Points on a hilly landscape, in no order, each with its height.
From any point a ball rolls to the lowest of the 2 points nearest to it. It stops when none of these is lower. Distance is the straight distance between rows; heights are no part of it.
Naki (h 3.89): [143 120 149 130 157 126 107 143 91 119 86 104 138 111 122 120 202 134 138 99 95 96 127 153 132 137]
Kur (h 6.00): [137 127 171 110 95 132 116 128 137 137 107 79 121 136 123 164 134 117 111 155 148 54 141 145 113 120]
dapa (h 1.83): [174 110 149 139 111 139 105 104 135 97 160 131 131 124 110 153 88 172 158 184 147 129 122 98 130 108]
Zotiz (h 4.09): [165 121 152 153 114 116 91 161 114 122 84 103 121 90 165 116 168 150 149 115 145 134 123 147 134 159]
Nila (h 2.79): [102 75 170 142 117 134 149 110 118 125 106 112 100 121 104 119 130 137 155 118 150 106 147 129 108 175]
zimo (h 3.40): [140 142 72 136 135 119 157 121 131 85 149 186 121 154 113 148 119 135 139 114 88 130 139 78 133 92]
sanal (h 2.47): [86 121 134 121 96 126 105 108 147 140 95 139 99 101 136 167 153 139 113 96 144 118 139 154 138 139]
lod (h 6.09): [141 140 138 157 134 89 126 115 121 111 146 92 125 102 103 137 92 145 142 174 123 93 117 137 116 105]
Rig (h 4.98): [113 127 116 65 138 151 74 138 94 139 128 160 132 99 129 113 152 129 118 104 144 164 99 111 128 137]
fafor (h 5.09): [132 92 129 105 109 157 106 99 129 123 155 160 161 126 107 132 111 123 116 128 125 141 127 78 143 153]
Dibu (h 2.80): [177 96 123 128 97 139 136 103 161 113 151 157 131 172 110 156 77 134 138 166 139 114 160 81 136 94]
buza (h 5.91): [121 116 135 155 123 87 128 127 149 116 116 97 91 98 104 140 88 145 149 151 114 86 110 114 114 109]
fuzo (h 3.96): [122 103 143 136 143 154 119 136 155 81 165 120 128 126 115 118 87 162 125 153 141 99 123 103 166 152]
Momol (h 4.44): [81 121 140 143 103 115 154 127 145 164 89 87 112 120 148 139 156 81 99 100 106 65 137 174 116 113]
lorak (h 4.32): [161 98 135 180 94 126 91 147 110 167 86 111 125 92 180 112 162 122 125 108 140 154 132 157 140 173]
teno (h 4.87): [126 99 120 65 117 147 55 152 93 169 107 136 112 95 143 113 184 101 117 91 124 149 117 127 142 108]
sor (h 2.83): [77 95 142 113 129 119 107 124 160 140 105 120 62 107 105 140 109 158 130 116 153 126 98 124 129 139]
lun (h 3.02): [99 99 149 111 125 137 117 141 147 125 131 120 96 105 114 108 94 144 139 136 156 137 102 117 128 155]
pinu (h 4.77): [105 108 140 152 123 146 146 117 112 144 163 134 150 134 133 92 141 107 111 87 126 158 133 150 133 170]
dedi (h 6.50): [97 91 158 106 132 120 114 105 135 179 116 117 96 129 102 130 142 124 124 94 103 130 79 138 106 105]
bobi (h 3.81): [123 179 118 119 141 132 158 110 130 92 148 140 114 159 88 168 137 150 148 130 112 73 145 147 114 97]
Zato (h 4.68): [134 184 89 131 157 119 136 147 142 76 180 156 135 150 138 140 119 135 87 128 93 136 115 112 165 86]
voz (h 6.67): [139 116 137 89 107 127 97 108 129 182 99 110 126 126 107 153 123 118 129 162 155 129 118 131 102 119]
Sem (h 5.06): [121 138 122 94 154 119 149 152 150 112 140 145 123 146 127 106 106 134 135 110 98 135 90 103 131 101]
vudek (h 4.00): [157 174 158 121 145 117 147 128 151 128 148 120 109 176 117 159 110 163 139 148 137 136 120 157 119 86]
zet (h 3.20): [99 88 138 143 134 145 135 126 147 124 155 131 93 118 120 104 62 167 146 147 159 155 108 113 140 184]
beked (h 3.06): [123 96 122 171 104 107 134 97 139 144 148 124 134 110 104 137 88 122 120 126 113 127 120 103 127 136]
kov (h 6.21): [97 93 101 141 125 117 133 151 173 114 104 134 101 100 142 109 96 141 122 99 104 108 111 89 160 165]
gude (h 4.75): [132 112 98 112 120 124 90 155 88 139 110 121 132 74 144 88 146 98 143 124 130 156 108 110 122 138]
mes (h 6.32): [83 128 100 87 145 115 104 146 151 155 115 136 104 100 135 103 104 127 119 118 137 160 82 123 126 120]
ravam (h 6.38): [104 111 139 111 103 114 141 114 117 158 124 112 107 124 104 134 143 101 132 103 100 105 95 142 94 94]
nugol (h 2.58): [106 140 124 162 102 136 153 144 130 72 187 127 147 103 139 107 101 126 114 120 121 123 121 114 146 150]
Pef (h 2.81): [167 140 120 119 130 141 136 98 111 127 166 153 173 152 119 152 96 119 125 178 132 166 139 96 130 111]
nasu (h 5.43): [129 143 121 113 162 140 153 105 122 131 91 127 144 154 105 147 129 124 142 154 149 79 185 134 107 146]
Retif (h 6.26): [158 143 106 162 166 114 123 114 125 106 91 138 159 129 118 152 157 144 124 123 93 95 154 117 143 150]
tedol (h 3.86): [163 116 156 167 122 117 128 152 124 145 95 115 121 118 170 100 142 153 161 117 145 157 116 149 125 160]
saso (h 2.92): [127 172 89 131 165 108 162 152 125 108 135 111 152 132 153 107 71 101 131 185 137 138 135 121 131 104]
Fof (h 4.47): [159 95 173 129 105 118 120 114 123 183 151 118 140 140 129 120 102 121 134 133 142 188 99 129 107 127]
nakom (h 6.27): [93 112 101 109 140 129 118 152 152 132 107 143 114 101 140 99 113 131 124 106 124 134 105 102 146 158]
Bolep (h 3.39): [133 95 147 162 115 132 123 111 128 131 150 127 146 121 125 116 116 134 123 115 118 137 122 107 138 176]
tenut (h 5.32): [96 96 140 99 122 135 78 143 126 158 106 94 111 93 113 127 134 112 101 136 133 108 102 129 139 138]
Peba (h 5.51): [173 138 128 149 163 140 146 123 144 76 135 112 164 165 137 145 124 137 117 165 113 55 185 104 144 123]
fava (h 6.65): [87 91 138 92 95 146 115 116 122 159 132 144 99 121 137 105 158 106 114 65 125 155 106 132 112 108]
puvet (h 6.11): [156 148 145 158 152 105 127 109 96 103 139 93 152 106 129 134 96 143 154 194 151 122 138 142 110 130]
pavil (h 3.78): [107 106 110 152 125 120 119 111 126 172 107 139 128 112 158 107 169 108 101 68 107 167 119 152 123 138]
sagin (h 3.84): [109 148 100 79 154 139 117 120 103 134 121 133 141 116 90 139 151 104 119 134 102 86 115 124 120 119]
dagid (h 4.92): [141 137 133 109 136 126 145 173 153 81 144 136 116 125 147 99 107 156 154 122 119 139 88 105 141 117]
tivur (h 5.18): [133 173 107 101 102 113 98 126 154 123 146 136 104 123 119 178 101 151 113 153 146 129 110 126 135 81]
veki (h 7.02): [141 108 144 141 109 164 92 117 91 137 143 127 164 112 126 119 162 107 102 121 150 145 158 146 143 169]
Gel (h 4.01): [77 78 143 134 90 132 117 126 128 179 119 100 87 108 159 96 176 92 114 64 104 134 113 177 117 79]
bip (h 3.57): [139 124 131 133 124 129 127 182 108 158 98 114 106 127 178 75 185 104 146 82 134 173 132 164 125 117]
nosam (h 3.88): [141 149 139 96 125 144 154 135 166 132 135 129 134 183 126 142 98 125 118 159 148 124 140 123 129 110]
poki (h 2.21): [146 113 161 134 130 145 117 103 140 106 134 137 125 132 109 147 96 182 161 169 171 131 145 120 128 146]
pivo (h 5.15): [132 169 113 171 98 116 145 117 120 67 147 160 123 114 135 158 153 157 137 96 117 149 131 119 134 136]
Pesig (h 2.76): [127 187 111 137 126 122 164 125 122 107 121 126 141 155 129 167 166 107 113 121 109 98 156 139 116 118]
pileg (h 5.08): [97 107 135 110 112 150 92 115 87 146 116 118 108 100 105 130 183 104 134 107 154 109 157 170 121 124]
kipa (h 4.49): [111 140 139 125 137 147 156 135 73 108 121 115 132 121 126 94 158 99 158 132 161 111 184 160 104 142]
gofo (h 3.95): [129 96 152 150 89 149 138 135 94 113 160 108 146 100 136 85 113 105 145 133 150 133 136 115 119 173]
Limad (h 4.72): [162 141 146 134 129 123 135 168 168 76 169 127 113 135 164 115 81 173 142 148 128 146 95 120 153 99]
tele (h 5.85): [143 115 124 109 148 120 107 102 163 163 109 158 118 161 109 158 103 160 121 133 131 153 123 107 132 122]
fezat (h 2.04): [133 143 138 142 136 120 175 126 119 148 152 143 152 164 148 104 122 102 124 109 122 193 120 142 119 122]
ris (h 5.72): [125 86 161 98 109 128 118 140 111 136 92 86 120 111 114 133 141 88 126 134 100 39 120 114 118 130]
miku (h 2.69): [122 134 144 85 130 143 85 157 122 175 115 109 105 120 149 107 150 121 130 127 174 166 110 171 120 112]
fanak (h 4.93): [129 114 121 65 140 160 70 160 83 143 142 128 144 99 126 90 168 100 119 122 130 152 106 119 142 124]
noz (h 3.85): [112 155 124 143 114 121 123 133 82 102 133 124 127 92 122 129 188 113 126 97 112 109 132 153 121 120]
sesun (h 6.12): [129 114 136 157 138 106 109 102 147 136 115 132 120 127 102 155 130 157 115 110 92 106 115 135 138 129]
Samo (h 4.59): [163 121 124 174 86 108 122 142 126 176 96 118 143 117 182 120 142 106 115 125 148 175 133 133 124 160]
lav (h 6.86): [125 82 133 115 110 135 88 95 111 197 108 135 126 112 114 130 141 109 127 121 149 173 128 128 112 145]
roba (h 4.08): [105 177 116 95 119 142 122 126 95 133 117 120 132 127 115 154 171 105 127 131 153 112 153 162 106 117]
sil (h 2.89): [114 146 126 101 113 136 109 135 136 160 111 149 115 126 151 120 154 131 120 102 165 175 128 155 122 131]
Tevut (h 4.82): [122 102 101 84 112 135 90 171 94 152 97 135 123 86 154 91 171 77 122 97 114 146 109 108 136 118]
gedu (h 2.88): [114 143 87 156 117 118 162 135 142 77 181 150 139 121 127 115 90 124 120 115 96 128 125 93 153 124]
vifuv (h 2.43): [164 121 130 117 108 129 134 88 128 135 154 135 151 164 100 162 93 126 140 175 139 127 141 97 120 100]
Tonu (h 6.59): [101 97 150 92 127 138 96 98 136 191 109 150 104 137 135 133 166 135 103 66 124 148 100 145 109 108]
nik (h 3.80): [150 73 132 144 142 167 105 120 156 61 172 131 119 125 105 137 80 174 128 167 133 85 142 88 164 126]
rab (h 3.46): [168 108 103 125 175 161 145 130 142 85 156 160 159 165 147 122 91 150 136 165 117 149 149 81 166 120]
gazef (h 3.17): [131 145 92 155 123 117 171 130 155 77 179 166 110 165 124 127 102 137 120 107 87 128 128 111 147 84]
Ginak (h 6.37): [90 109 100 114 165 108 108 114 147 159 125 133 112 112 103 114 95 134 111 120 106 152 83 110 124 127]
tasa (h 5.94): [115 110 147 117 125 114 146 140 115 106 114 96 122 106 106 115 126 111 149 126 94 49 117 107 107 125]
Tuzog (h 4.90): [103 100 142 157 127 128 124 92 98 171 152 104 145 110 97 111 133 97 116 130 129 135 132 160 107 137]
Sep (h 2.65): [124 167 101 115 161 111 155 171 139 119 102 102 140 127 154 100 110 100 124 158 132 116 126 129 126 126]
bar (h 4.67): [113 121 99 120 142 142 91 147 91 119 132 143 125 65 144 87 140 141 151 126 142 171 102 119 135 175]
sumu (h 6.83): [119 138 159 105 105 125 118 149 147 132 143 113 113 125 137 124 126 135 111 119 144 134 95 142 125 109]
som (h 4.25): [132 88 163 132 112 146 99 131 83 120 138 107 128 85 118 97 132 131 162 149 159 137 121 128 117 163]
Fosi (h 4.35): [162 199 118 127 127 117 154 131 129 116 145 125 120 176 122 180 125 136 120 163 123 126 123 146 118 67]
Das (h 5.46): [99 151 116 141 91 102 141 134 151 135 149 113 127 115 127 133 115 95 94 116 114 114 105 137 128 104]
diz (h 3.44): [125 126 122 141 109 123 114 111 129 97 134 130 131 102 108 152 121 144 133 136 127 90 137 104 135 132]
sogav (h 6.43): [101 103 114 107 179 106 115 119 136 152 97 115 99 115 82 129 108 135 139 135 95 108 83 105 116 126]
Mavub (h 4.88): [161 139 107 160 120 111 137 153 118 162 114 117 173 131 181 114 128 89 98 149 131 181 127 125 129 144]
tero (h 4.33): [108 86 116 161 94 139 98 134 100 135 97 136 109 77 155 114 172 122 135 79 128 134 141 152 142 170]
Nofo (h 3.64): [142 104 126 125 120 143 113 117 152 72 144 140 120 131 97 155 107 165 138 154 128 76 151 87 155 115]
dip (h 6.77): [130 118 135 117 110 129 86 88 118 176 145 129 142 112 101 146 109 129 112 147 152 163 116 129 119 128]
tibar (h 5.77): [140 200 110 148 164 116 159 139 100 80 132 122 154 140 148 141 128 129 134 176 144 138 157 139 124 120]
busir (h 4.24): [97 100 134 134 90 123 127 131 121 173 98 96 106 110 154 117 176 75 110 91 115 104 141 173 117 98]
gotig (h 4.78): [124 119 156 140 118 145 133 130 69 137 142 103 118 121 130 84 157 100 161 130 170 139 174 183 101 123]
nulat (h 3.63): [148 137 115 84 175 157 129 147 152 109 143 151 156 154 145 119 106 144 116 155 132 149 127 97 159 120]
nas (h 5.36): [139 101 156 79 132 148 126 115 121 148 114 123 137 149 91 141 137 119 136 132 103 85 114 105 111 128]
podo (h 3.53): [158 116 189 133 145 111 127 138 116 155 129 86 131 137 122 114 140 122 133 128 111 129 91 154 105 109]
gode (h 6.20): [120 127 131 153 148 113 113 104 128 142 83 122 134 125 111 157 155 140 112 121 100 82 144 147 134 146]
duvu (h 3.30): [152 129 133 153 145 126 135 173 89 131 117 117 134 118 176 72 170 117 157 104 127 181 114 151 129 147]
sig (h 2.86): [153 140 144 108 117 140 155 115 113 141 134 121 164 170 117 143 148 99 125 138 114 115 141 115 112 113]
Zevuz (h 4.74): [169 165 122 159 122 112 144 121 139 105 180 129 136 173 118 170 106 129 99 157 97 115 129 129 140 68]
gov (h 3.31): [159 137 157 127 113 133 116 110 91 151 136 123 158 147 112 149 184 113 117 114 110 133 135 140 111 123]
Memuk (h 5.50): [139 135 125 132 155 117 71 127 158 149 124 143 127 118 150 129 119 163 89 110 119 161 87 122 155 140]
lebe (h 5.52): [57 129 113 152 144 105 145 130 159 122 135 108 92 98 114 109 101 139 115 117 126 109 108 149 134 143]
taf (h 5.98): [148 118 124 173 148 98 126 101 156 133 154 148 133 150 104 134 109 157 111 108 83 140 114 116 139 113]
niv (h 2.45): [145 155 132 109 125 107 101 163 119 157 111 110 116 110 157 115 148 123 136 137 150 170 96 153 111 102]
Bes (h 2.67): [156 97 117 159 112 118 142 97 121 125 146 143 161 123 120 128 85 124 154 150 115 147 132 79 119 138]
rakap (h 3.69): [144 159 103 116 143 143 146 119 133 96 150 123 153 141 146 151 68 122 129 212 171 125 175 116 136 103]
Lag (h 5.20): [135 87 138 101 133 153 125 100 134 137 128 138 158 152 83 143 114 126 131 145 120 104 141 81 133 143]
Lerov (h 5.01): [118 195 102 150 129 116 157 132 123 91 152 160 128 149 144 150 148 137 115 104 125 166 137 130 131 122]
Maz (h 3.29): [136 135 120 110 110 112 129 127 136 128 93 154 124 135 136 153 161 126 129 89 94 121 124 108 129 120]
nilom (h 5.17): [112 139 135 120 111 123 143 114 144 143 115 117 121 141 113 152 123 123 124 136 149 104 148 142 112 124]
nuse (h 3.65): [142 130 167 107 150 139 105 128 91 128 105 100 127 123 104 134 174 142 141 134 131 90 134 165 115 133]
kem (h 4.46): [105 117 126 163 85 137 124 137 100 132 124 120 116 93 148 112 166 104 130 95 148 131 160 162 128 152]
rit (h 6.58): [127 115 118 84 131 123 115 108 127 190 83 113 112 130 86 161 118 109 138 166 119 89 112 115 100 113]
Bivu (h 4.96): [102 111 140 120 111 167 92 124 78 151 146 117 104 101 116 101 160 104 150 119 177 154 164 181 121 125]
pubi (h 4.45): [132 89 149 172 110 118 109 123 86 127 143 113 120 79 121 92 124 137 158 122 123 142 97 127 112 165]
tosin (h 5.74): [141 97 138 116 178 131 91 120 163 150 109 138 131 152 106 133 121 167 108 123 99 132 111 107 153 144]
Tapu (h 4.57): [84 123 113 129 123 108 139 120 160 173 57 114 110 127 146 164 152 100 98 114 119 72 149 165 125 129]
Zab (h 5.25): [122 171 106 142 119 106 153 122 122 75 132 161 104 121 113 154 148 158 162 108 118 119 134 128 114 110]
faren (h 4.41): [118 108 168 114 116 166 125 143 135 110 165 139 143 134 142 97 132 144 114 91 130 157 105 119 155 167]
pab (h 3.10): [112 103 121 153 140 161 141 141 134 114 142 124 128 106 151 89 72 166 148 151 167 153 129 125 147 208]
fito (h 3.62): [138 156 104 96 142 154 134 102 135 100 136 173 126 168 88 172 138 153 135 124 103 91 153 110 131 106]
gagad (h 6.51): [122 112 105 103 156 105 116 109 136 160 110 123 119 126 83 139 85 127 137 167 113 101 110 102 114 109]
Nis (h 5.96): [132 108 103 139 139 107 130 95 181 153 123 177 87 167 122 140 87 166 130 107 123 168 124 104 128 112]
kes (h 4.40): [131 155 143 135 147 119 157 125 109 114 139 98 145 132 111 121 120 115 138 154 121 85 142 144 98 122]
vunu (h 4.39): [155 164 150 142 146 116 147 143 143 100 153 118 125 157 154 134 89 153 140 156 133 152 116 145 142 92]
zudok (h 4.10): [152 163 112 131 137 113 151 141 114 94 124 122 139 133 125 135 129 132 145 152 110 101 131 109 120 108]
bab (h 3.90): [145 165 121 141 158 105 140 134 104 116 110 126 142 131 128 128 160 132 148 126 113 140 121 143 109 119]
Rodu (h 5.53): [123 116 149 79 130 145 124 140 135 150 119 91 122 141 101 145 116 106 107 148 99 46 102 115 120 117]
tiz (h 3.07): [163 145 114 120 141 152 133 92 100 114 160 180 171 167 131 159 119 143 129 152 145 198 148 97 135 139]
tik (h 5.42): [115 119 128 111 136 127 61 140 144 149 113 123 122 93 133 129 128 147 100 129 139 147 92 131 152 153]
rep (h 5.19): [105 163 121 114 145 130 152 131 144 112 161 160 131 153 133 119 122 133 114 99 123 157 114 132 134 111]
lanu (h 3.66): [99 149 87 127 120 123 118 120 120 143 123 155 140 114 146 128 157 101 96 88 124 163 130 130 128 135]
gim (h 3.18): [136 149 67 146 155 109 165 144 140 116 130 145 153 146 152 119 89 106 123 163 115 147 145 95 139 123]
poge (h 4.89): [145 115 154 151 92 109 145 120 97 164 148 105 147 125 134 114 116 91 132 138 140 163 123 144 102 121]
mevul (h 4.23): [122 84 147 155 111 126 90 126 100 147 72 125 102 91 146 129 193 134 151 90 143 126 162 165 139 160]
zura (h 3.38): [108 148 63 129 131 122 164 127 143 127 115 168 141 139 145 113 101 107 126 125 136 156 148 92 129 145]
Vit (h 6.16): [112 108 146 129 111 112 152 129 88 134 133 85 125 105 103 109 139 85 137 125 94 77 115 133 95 108]
Vav (h 5.63): [131 141 105 134 104 95 125 140 133 122 141 115 135 98 131 131 104 110 121 144 111 121 107 106 127 110]
gur (h 5.34): [162 153 110 140 162 151 129 129 156 95 145 140 162 175 129 153 129 144 90 155 110 96 162 117 170 113]
Kasug (h 2.66): [86 120 146 96 116 124 109 122 160 158 90 119 84 123 116 155 138 147 112 117 148 104 114 150 127 129]
zuro (h 3.59): [149 134 150 152 134 109 133 159 121 138 121 126 121 123 173 85 134 147 152 104 129 191 87 142 115 142]
muzo (h 6.72): [96 120 150 102 94 132 127 123 149 152 161 137 108 127 132 118 126 117 101 81 122 149 90 133 113 110]
Bobez (h 5.07): [147 144 115 103 118 119 85 148 177 116 146 147 100 132 138 152 96 170 107 136 136 138 94 109 151 93]
Gokev (h 5.86): [173 89 121 150 152 116 104 110 166 134 133 157 124 166 105 150 107 167 111 124 83 130 122 97 157 116]
sobib (h 3.11): [118 123 136 105 113 115 119 140 155 145 93 143 102 125 150 130 144 139 127 81 126 146 105 125 124 129]
nir (h 2.91): [102 96 169 141 95 133 125 115 125 112 92 114 97 108 116 148 148 146 148 112 163 86 159 151 125 164]
pon (h 3.87): [135 164 97 67 159 144 146 159 127 122 100 132 156 149 143 119 137 99 141 160 147 130 142 107 122 123]
Nimi (h 2.50): [123 102 141 139 131 133 129 109 120 105 116 137 116 109 107 123 116 158 173 137 158 122 142 115 120 168]
Diza (h 4.60): [118 97 119 141 125 133 113 133 108 120 146 132 121 75 135 94 99 152 153 128 131 161 95 112 128 177]
zodi (h 3.54): [97 157 72 140 128 109 165 115 135 139 114 162 135 138 138 133 136 94 111 98 119 156 144 119 116 128]
Pudor (h 4.07): [140 91 154 128 131 139 94 132 74 148 89 119 119 109 121 124 208 119 147 92 109 120 154 160 131 135]
nebe (h 4.58): [121 104 152 123 110 157 137 139 124 114 142 140 157 137 136 95 155 107 113 81 115 131 131 122 151 168]
gitom (h 3.32): [141 117 158 102 145 148 104 143 100 156 114 104 148 135 115 108 161 112 128 138 146 125 133 159 125 134]
miz (h 3.12): [162 88 131 139 114 151 150 127 180 106 161 159 124 183 125 130 83 149 130 138 124 131 151 87 158 116]
rida (h 3.71): [127 146 112 117 164 115 126 117 118 157 120 119 143 129 101 134 141 112 115 123 82 107 99 134 119 106]
burer (h 2.64): [123 132 108 154 151 127 166 147 138 123 116 115 146 122 172 86 70 124 142 163 166 141 160 123 137 184]
deve (h 3.55): [162 122 137 129 147 145 157 123 174 126 154 144 147 194 133 140 74 137 110 161 141 143 157 119 158 115]
kesa (h 5.76): [115 132 110 123 103 94 136 127 159 130 124 127 94 111 116 138 91 133 145 139 128 117 108 117 116 99]
Zafi (h 5.67): [156 133 151 141 142 133 160 110 140 95 116 107 134 170 116 150 120 144 140 154 123 41 186 116 112 126]
kedes (h 5.23): [109 138 130 163 90 104 134 107 126 159 157 115 138 111 135 128 121 98 98 120 130 149 115 155 111 116]
nog (h 6.14): [145 116 158 112 89 120 84 135 136 143 102 81 128 95 126 161 128 119 104 160 137 67 118 123 130 122]
vazaf (h 3.94): [110 154 101 83 130 145 104 120 75 130 107 136 138 101 100 158 188 103 124 122 124 93 136 145 122 120]
sis (h 3.26): [127 135 125 162 87 114 113 102 114 116 118 133 137 101 126 160 149 134 132 118 135 119 149 126 129 145]
Mip (h 3.67): [146 86 137 153 102 150 114 141 111 119 126 118 151 95 156 98 132 124 131 118 131 126 127 105 142 190]
ber (h 3.14): [158 112 113 154 124 159 156 130 143 81 156 134 154 138 165 121 70 147 147 170 152 134 160 89 147 156]
dafed (h 3.28): [172 120 120 135 144 160 148 103 140 100 164 179 156 185 132 144 95 157 139 146 131 176 153 90 152 127]
nus (h 3.51): [146 125 78 132 140 121 132 103 136 101 126 169 124 145 88 157 115 149 147 138 99 97 149 98 136 99]
zuta (h 5.03): [129 104 123 74 113 159 92 123 99 129 155 162 149 106 123 116 135 113 128 113 132 160 109 84 134 139]
naba (h 3.56): [132 136 140 149 136 134 121 147 99 115 133 130 129 115 143 99 172 141 144 92 132 161 124 160 129 155]
menid (h 6.13): [117 115 107 135 124 108 146 138 182 120 84 157 98 133 144 126 118 149 140 89 118 122 138 104 143 142]
Sal (h 6.06): [127 122 105 132 101 112 117 115 183 142 98 173 88 137 140 158 111 161 140 96 138 144 133 109 142 128]
Liv (h 3.52): [150 167 181 116 130 129 151 131 121 134 153 125 135 164 130 139 145 134 134 126 140 156 115 166 112 103]
budor (h 3.42): [149 136 90 152 125 88 145 109 128 149 85 152 133 133 129 158 150 126 136 106 87 144 130 104 112 114]
Veke (h 3.58): [127 145 78 123 142 94 133 119 112 162 99 135 156 125 124 141 142 95 112 126 81 133 118 109 113 111]
Kom (h 6.94): [138 102 142 124 88 159 92 103 107 172 135 139 146 125 128 130 145 109 114 121 168 171 146 135 132 163]
Lizuz (h 2.35): [126 128 121 124 162 131 155 169 150 100 108 115 143 123 160 79 99 123 151 147 138 116 133 111 136 159]
Birem (h 3.01): [126 167 120 162 102 118 162 117 114 113 126 133 145 137 133 146 154 115 121 119 138 126 168 141 121 139]
zafom (h 5.04): [177 141 112 135 133 124 104 125 164 114 165 131 126 167 117 169 100 150 82 162 97 102 120 128 161 68]
Zolu (h 3.79): [110 110 138 119 118 125 123 156 125 170 115 105 96 124 158 78 170 98 130 78 113 157 103 168 111 92]
lamur (h 5.22): [107 112 141 94 108 142 85 152 101 141 100 103 118 88 130 128 163 99 113 124 145 82 135 153 137 128]
bapak (h 5.31): [115 133 133 84 129 150 133 121 122 131 96 128 125 138 110 137 137 118 146 148 156 100 162 129 113 144]
Nak (h 4.04): [58 86 138 122 139 130 153 105 133 161 93 123 81 120 109 109 156 114 141 93 132 125 138 167 108 131]
zunip (h 5.13): [165 128 104 141 120 128 152 166 114 137 113 109 177 128 184 93 121 74 122 154 138 151 146 90 127 157]
fudu (h 4.12): [103 129 137 122 130 145 120 129 161 114 176 126 128 127 121 113 83 137 99 138 136 130 110 122 159 145]
vere (h 4.83): [137 189 93 139 132 105 133 145 125 92 168 146 139 135 150 151 128 131 102 133 106 173 110 112 139 102]
fomo (h 4.28): [101 117 157 114 126 147 95 156 147 113 167 127 127 115 135 99 115 146 93 108 125 141 82 124 161 152]
kap (h 4.06): [147 99 166 153 129 109 117 112 132 168 132 100 138 130 111 123 116 128 124 137 115 147 100 135 118 133]
bik (h 2.68): [102 116 153 132 84 136 115 145 146 112 91 127 97 95 148 135 155 137 143 100 158 111 145 142 137 163]
viz (h 4.48): [157 174 87 128 156 135 159 154 141 77 160 150 138 185 147 155 126 129 103 158 105 138 149 108 153 83]
sut (h 3.68): [157 138 144 138 141 121 128 120 106 124 138 138 159 132 123 135 156 135 133 128 119 159 116 123 124 140]
Tenim (h 4.02): [120 163 135 124 131 116 119 122 99 118 124 121 120 113 107 161 176 138 130 111 101 89 108 160 111 102]
Buz (h 3.74): [134 157 95 55 169 153 128 148 134 128 119 158 151 154 128 131 132 125 116 142 125 146 122 95 138 116]
Sez (h 5.84): [150 146 170 133 125 135 148 126 155 123 120 89 125 167 119 159 118 142 118 155 142 53 161 142 119 120]
nok (h 1.48): [105 132 127 152 118 126 172 131 139 136 159 139 130 134 156 97 86 119 128 121 144 179 122 142 124 145]
dis (h 5.82): [111 97 148 161 160 128 154 134 164 104 129 108 122 142 119 98 87 150 126 124 125 97 138 119 145 175]
gan (h 2.24): [168 96 139 125 118 152 128 102 110 101 145 135 166 120 115 136 98 143 167 177 143 126 135 70 124 133]
sovat (h 2.38): [158 168 130 132 133 136 173 121 110 103 141 124 165 177 119 159 140 108 124 152 115 92 169 119 118 113]
Pilu (h 2.87): [150 133 151 132 128 123 118 158 95 139 128 99 142 112 145 101 155 106 139 136 130 146 112 152 110 119]
kel (h 4.03): [108 169 107 72 151 142 149 151 101 125 112 139 128 140 131 111 148 103 151 135 152 146 133 138 106 112]
lika (h 4.76): [115 149 148 129 160 122 156 146 147 122 135 84 124 153 110 123 97 124 116 155 116 63 129 151 121 117]
fison (h 3.70): [132 149 123 145 117 132 110 142 85 80 144 139 138 84 138 121 181 148 140 94 123 145 114 138 134 147]
Dil (h 5.54): [160 162 104 147 174 117 156 113 139 113 90 125 144 168 125 150 129 142 137 161 134 83 187 126 127 134]
nizo (h 2.08): [105 144 143 160 111 113 163 138 131 96 179 117 125 112 138 103 83 126 140 125 134 140 113 145 123 129]
vize (h 2.55): [130 133 153 133 119 135 147 142 104 159 142 122 135 153 150 100 165 91 130 94 130 176 127 167 112 113]
zaf (h 3.41): [154 148 113 138 124 142 162 124 119 82 154 135 163 144 158 135 85 122 150 183 154 139 170 98 131 127]
tus (h 5.65): [91 115 134 155 165 121 152 131 140 133 131 112 118 121 114 90 108 139 129 119 129 137 121 146 131 161]
tusi (h 2.90): [140 115 118 153 129 148 148 144 161 107 131 137 125 134 168 106 68 158 151 158 163 149 143 105 150 177]
naz (h 2.99): [136 118 181 116 119 141 147 139 125 139 140 126 127 152 133 102 155 127 138 101 130 150 117 149 116 127]
lar (h 3.99): [114 172 135 118 128 127 128 103 110 107 149 132 123 126 92 166 135 148 137 135 135 97 130 151 111 112]
goros (h 5.41): [66 121 120 153 146 104 130 111 145 113 112 122 88 98 97 140 139 155 125 93 99 85 117 155 130 137]
Bakol (h 5.64): [149 171 102 172 165 101 156 130 135 99 112 124 135 139 142 129 106 145 147 167 145 115 172 138 124 128]
Kame (h 5.62): [154 113 142 126 156 135 89 132 168 133 146 132 135 142 132 129 96 170 97 140 123 145 100 109 166 136]
sivu (h 5.21): [154 145 109 120 150 140 102 109 156 133 142 137 154 166 99 167 122 136 78 145 98 95 128 120 159 106]
vado (h 4.14): [67 136 118 107 133 134 154 101 144 161 103 142 97 131 116 124 145 120 140 103 152 145 129 162 97 108]
zos (h 3.91): [77 99 109 153 124 111 137 101 135 168 84 137 107 105 140 115 162 112 126 84 119 140 138 158 112 145]
Vozon (h 4.26): [112 166 116 110 114 145 150 133 94 111 104 132 135 128 129 127 174 95 137 122 174 111 188 156 106 138]
fakov (h 4.16): [93 170 111 93 120 122 162 131 125 140 124 139 113 137 130 125 142 106 141 114 153 156 137 157 97 102]
biz (h 5.93): [147 169 136 163 152 121 140 129 84 88 147 117 160 115 147 121 133 141 146 163 148 150 139 152 120 141]
tomak (h 4.94): [148 147 138 101 127 123 129 156 176 99 145 137 90 145 137 137 87 169 138 149 138 127 102 121 139 81]
miko (h 4.99): [107 171 121 133 137 109 152 137 159 140 116 100 113 151 122 147 110 119 104 146 129 85 137 165 118 108]
kog (h 5.35): [103 145 118 157 131 98 139 112 130 98 114 146 94 114 103 155 141 164 151 96 94 97 120 141 122 114]
vek (h 4.17): [157 158 119 107 138 134 177 151 157 119 143 139 132 202 143 147 104 116 116 154 114 133 139 114 138 80]
runit (h 4.65): [97 105 136 164 117 146 130 116 106 158 141 107 131 114 129 92 154 89 113 107 140 139 157 176 122 150]

Call two points neighbours if one is among the 2 nearest of the other. Go from one point of each pair to the other, from neighbour to neighbour, staying as low as possible. Name the highest point that can't be avoided.
tusi and dapa: zet
Lizuz and vifuv: fakov
sanal and dapa: nir
duvu and nok: Tenim
niv and sovat: pinu

Where does a ball stop that starts at each point below?
gode: niv
Tonu: dapa
vado: Lizuz
biz: sovat
Retif: sovat
